Points on a hilly landscape, in no order, each with its height.
A climber steps from a point to the highest of its 6 nearest points, and stops where none of them is higher. Distance is the straight distance between rows; heights are no part of it.
Pek (h 53.9): [  0  -7 -12   5 -13  -6  -5 -14   6  -8   0   5   6   8  10   8   3  -9
  19   9  15 -13   6]
tozad (h 37.9): [-11 -10  -9 -11  14 -12   1   0  26 -19   5  20  10   4  12 -13  22   3
 -14  22  -6 -38  17]
kimiz (h 30.0): [  5  20  17  -9   8   0   4  17  -9  10  -3  -3 -13 -11  -9  -3 -20  12
 -23  -6 -15  30  -8]
nim (h 38.6): [ -9  -1   6  -8  16 -11   7  11  13 -15  -3  15  -8   0  -6 -17   4  11
 -34   6 -11 -19  17]
Sogub (h 54.4): [  2 -17 -21   4 -10  -5  -9 -20  12 -16   1   2  10  11   7   4   8 -10
  27  17  21 -22   3]
Letu (h 42.2): [-10 -15  -8  -8  14 -10   4   1  21 -17   0  17   5   2   7  -8  20  -1
 -12  19  -2 -35  14]
Teb (h 35.2): [ 12  16 -14  10 -22  11   2  -6 -22  19  -9 -20   4   3  -6  14  -1   1
  26 -20   9  20 -23]
Kalor (h 42.5): [  5  -1  -9  15 -20  12  -2 -14 -12  11   0 -15  12  -3   6  11   9  -8
  35  -6  10  -1  -5]
gazo (h 38.3): [ -3  -7   7  -8  15  -3  -1  -3   5  -8   0   9  -7   5  -4  -6  -1   3
 -14  -1  -4  -4   1]
Doror (h 22.0): [  1  21  17  -2   2   2   6  19 -14  16  -5  -2  -9 -16  -8   0 -20   8
 -16  -6 -14  32  -7]
mor (h 47.3): [  2 -19 -22  17 -14   2 -14 -22   1 -10   3  -6  19   6   9  14  18 -12
  44  18  27 -20   0]
Vafu (h 27.3): [ 4 -8 -5 -7 -6 -4 -5 -6  5 -4  0  1  9  5  7  2  0 -3  8  9 10 -7  6]
derur (h 41.5): [-10  -5  -6  -8  22  -9   6  11  18 -17  -5  15  -1   5  -2 -16   7   9
 -27  11 -10 -24  15]
nolu (h 45.6): [  3  15   0  12 -13   9   7   6 -13  19   0 -11  -6  -5  -4   5  -7  -3
   8 -20  -3  20 -11]
Lev (h 49.9): [  3 -17 -18  -1  -6  -7  -6 -22  15 -14   1   2  11  13   8   1   7  -9
  21  16  18 -26   7]
Leru (h 0.4): [  2  20  13  -2   2   0   4  17 -12  15  -4  -3  -8 -15  -6   0 -14   3
 -14  -8 -12  27  -6]
Vokar (h 52.5): [  9   9  -9  11 -14  12   5   0 -15  19  -2 -16   2  -1  -4  10  -4   1
  20 -18  -1  17 -14]
vusus (h 41.7): [  3  12   0  12  -8   4   6   8 -10   9   2  -9  -7  -6   0   4 -10  -3
   5  -7  -1  16  -6]
gika (h 25.7): [ 2 -6 -7 -1 -9 -4 -4 -9  4 -4  1  3 10  5 11  3  2 -7 12  8 12 -8  5]
zimi (h 49.3): [ -5 -17  -4 -12  16  -5   2  -2  11 -13   0   9   4   1  -2 -10  12  -2
 -13  10  -4 -18   7]
sot (h 43.8): [  9  22   7   4 -13  11   7   7 -17  28  -3 -15  -6  -6  -6   8  -5   4
   3 -32  -1  29 -23]
sege (h 36.7): [  3   5   2   0   1   0  -1   2   0  -5  -2   1  -3   0   0  -2 -12   2
   0   4  -1   6   1]
papup (h 47.0): [  2 -11 -14  21 -17   9  -7 -17  -4  -2   0 -11  11   5   6  13  11  -7
  40   5  19 -11   3]
nuvo (h 38.7): [ -2   1  23 -13  15  -5  -3  11  -3   0  -1   6 -11  -3 -13  -6  -6  12
 -35  -4 -14  11   1]
dag (h 24.4): [-10  -6  -6 -11  23 -10   5  11  23 -18  -1  18   5   1   1 -16  13   9
 -23  21 -10 -30  13]
vodug (h 55.3): [ -2  18   9   3  -5   6   8  13 -18  22  -1 -10  -7 -12  -7   5  -5  -3
  -4 -17 -11  28 -12]
Dukog (h 37.2): [  5  -1 -10  12  -6   9   1  -2 -11  10   2 -14   5  -6   2   7   1  -6
  19  -5   4  11  -7]
fam (h 33.6): [  3  11  23 -12   7  -1  -2  13  -6   5   1   3  -7  -6  -3  -3 -13  12
 -26  -5 -11  17  -2]
lave (h 42.9): [ -8 -15  -9 -10  23 -11   3   4  14 -14  -2  12   4  -1   0 -13  14  -2
 -16  17  -6 -23  12]
Zedir (h 46.4): [  0  -7 -16  15 -13   2  -8 -13   1  -6   4  -1   8   4   9   9   7 -11
  28   8  19 -11   4]
pufu (h 42.3): [ -2  -6   2  -9   9  -3   0  -4   8 -10   1   3  -2   7  -3  -6  -5   1
  -8   3  -2  -4   4]
ser (h 50.7): [ -5 -21  -9  -5   7  -7   0 -11  18 -14   2  10   5   8  10  -4  18  -7
   4   7   5 -34  10]
vusik (h 47.4): [ -4 -20  -3 -12  12  -5  -2  -7  10  -8   3   8   6   5   0  -6   9  -3
  -7   5   2 -17   4]
nusi (h 43.7): [  0 -20 -16  -6  -3  -4  -6 -19  18 -15   2   6  11  14   9   0   7  -4
  18  12  11 -27   8]
logu (h 54.7): [  1  10  -2  11 -10   9   6   6 -15  12   2 -10  -4  -5  -1   6  -7  -4
   7 -13  -5  15  -6]
ruti (h 46.5): [ -1 -14   1 -11  13  -6  -3  -4   9 -11   1   3   1   4  -2  -9   4  -2
  -7   3  -2  -9   5]
goke (h 56.2): [ -8   1  14  -8  14  -6   1   4   5  -7   0  11 -11   2  -6 -10  -1   4
 -27  -3  -7  -5   9]
keni (h 34.4): [ -2  11  12  -3  -1  -1   2   4  -4  -1   1   1  -6  -2   5  -2 -13   2
  -6  -2  -5  10   0]
tet (h 43.1): [  2  -5  -9  14 -16   8  -4  -9  -7   7   2 -10  10  -2   8  12   7  -8
  29   0  12  -4  -1]
Rolo (h 34.8): [  1  22  31  -5  12   1   2  21  -6  12   1   0 -24  -8 -12  -3 -22  22
 -37  -9 -25  27  -5]
tup (h 36.9): [  2  12  24  -9  15   0   1  18  -3   4   0   4 -22  -3 -16  -5 -15  15
 -38  -8 -21  22  -5]
Rinaf (h 40.8): [  2  -4  -4  13 -12   7  -2  -4 -11   5   3 -11   7  -5   6   9   3  -8
  19   0   8   4  -2]
sugap (h 52.7): [-12 -17 -11  -4  12  -9   3  -6  24 -20   4  17   7   5   9  -7  22  -4
  -1  16   4 -38  15]
lobat (h 39.0): [  3  21  10   4  -4   8  10  20 -20  25  -1 -11  -9 -13  -9   3  -9   2
  -9 -18 -11  34 -13]
lib (h 33.9): [  3   8   0   6  -5   3  -1   4  -7  -2   1  -2   1   0   2   3 -11  -3
  10   2  -1  12  -2]
zeres (h 26.0): [  0  17  11   1  -4   0   4   8  -5   7   1  -1  -8  -4   2  -1 -11   1
  -6  -4  -6  16   1]
gez (h 55.2): [  0 -23 -22  -2  -4  -6  -9 -23  16 -15   2  -1   9  14   7   1  12  -5
  22  16  16 -28   7]
vufop (h 41.3): [  1 -15  -1 -10   0  -5  -6 -13  12  -8  -1   7   5   7   9  -2   5  -5
   4   8   8 -18   7]
Rig (h 49.8): [  2 -12 -19  20 -13   4 -11 -17   4 -10   6  -8  12   4   9  13  10 -11
  36   9  20 -12   2]
Dek (h 24.5): [ -1  17  10   6  -7   5   4  13  -9  15   3  -3  -7  -8   0   2  -8  -2
  -1 -10  -6  18  -4]
Nune (h 35.1): [  3  24  23  -3   8   3   5  22  -7  10  -1  -3 -22 -10 -15  -6 -24  19
 -26 -10 -22  32  -4]
tasud (h 39.8): [ -4   2  23  -8  13  -3   0   6   2  -2  -1   6 -12  -3  -6  -7  -5   7
 -25  -7 -10   4   3]
bef (h 42.1): [  2 -10   0  -8   7  -3  -7  -5   8 -10  -2   5   6   5   4  -5   0  -2
   1   7   1  -7   0]
Nez (h 60.0): [ -9 -21  -7  -6  10 -10   2  -4  19 -16   2  13   4   3   7  -5  21  -6
  -3  12   4 -34  12]
gimo (h 40.5): [  9   7 -13   9 -18  11  -1  -8 -15  18  -5 -18  13   1  -2  15   8   1
  30 -14   7  10 -12]
zuze (h 32.3): [  4  -4  -4   8  -9   1  -3  -4  -5   0   2  -1  10   0   6   5   0 -11
  13   7   8   5  -2]
Vusa (h 37.8): [ 13  13 -12   7 -19  12   1  -9 -20  21  -6 -20   7  -1  -7  15  -1  -2
  24 -16   7  20 -21]
Bote (h 45.8): [ -8 -11   0  -6  18  -7   5   1  10 -15   0  11  -6   3  -8 -13   5   1
 -20   5  -7 -15   8]
gepaz (h 42.4): [-10  -5   2  -8  18  -5   5   8  14 -14   3  13  -5   2  -9 -14   5   7
 -26   8 -12 -16  13]
bogis (h 35.8): [ -2   9  18  -9   3   0  -2   5  -3   4   1   5  -8   1   0  -3 -14   5
 -14  -3  -5  10  -1]
feri (h 38.9): [ -4   5  24 -13  14  -4  -1  10  -2   3   0   5 -11  -5  -5  -4  -6   8
 -29  -9 -15  11   2]
viv (h 32.2): [ 3 -3 -2 -1 -4 -3 -4 -1  2 -3  0  0  7  3  4  1 -7 -4  8  8  7  4  0]
daluf (h 45.7): [ 11  25  -8  10 -22  14   5  -2 -19  24  -8 -16  -4   0  -4  12  -6   6
  15 -29   5  25 -26]
veru (h 31.8): [  1  -4  -6  11 -14   0  -7  -9  -2  -2   1   0  11   0   9   6   6 -10
  18   6  15  -4   1]
kabol (h 23.5): [  1  -5  -5   2 -11  -2  -6  -7   0  -3   1   1  12   1   8   6   2  -8
  14   8  13  -4   4]
nibaz (h 37.7): [ -2   2  16  -8   7  -1   0   2   2  -5   1   5  -9   2  -4  -5  -5   6
 -16  -3  -8   2   4]
Mefin (h 38.0): [ -6   0  19 -10  17  -5   1  14   0   1   1  11 -13  -2 -13 -11  -6   9
 -41  -1 -15   5   6]
Gam (h 48.2): [  9  13  -7   9 -17  13   4  -2 -16  19  -3 -20  -1  -1  -4   8  -3   1
  18 -23   2  19 -20]
vabep (h 37.6): [  1   1  -4  12  -7  11   0   0 -12  11   0 -12   1  -6  -3   6  -3  -4
  16  -9   3  14  -8]

Two climbers start at each pair of points below. Name the first point that both come to, or write -.
Rinaf / gika | Sogub
Kalor / Zedir | Sogub
Vafu / zuze | Sogub

Call two points neighbours if one is among the 6 nearest of the other. Go from one point of each pair to the other, from neighbour to neighbour, staying as high as possible. Name the lowest point that can't be avoided.
goke / Nez | Bote
Nez / logu | gimo
gez / Nez | ser
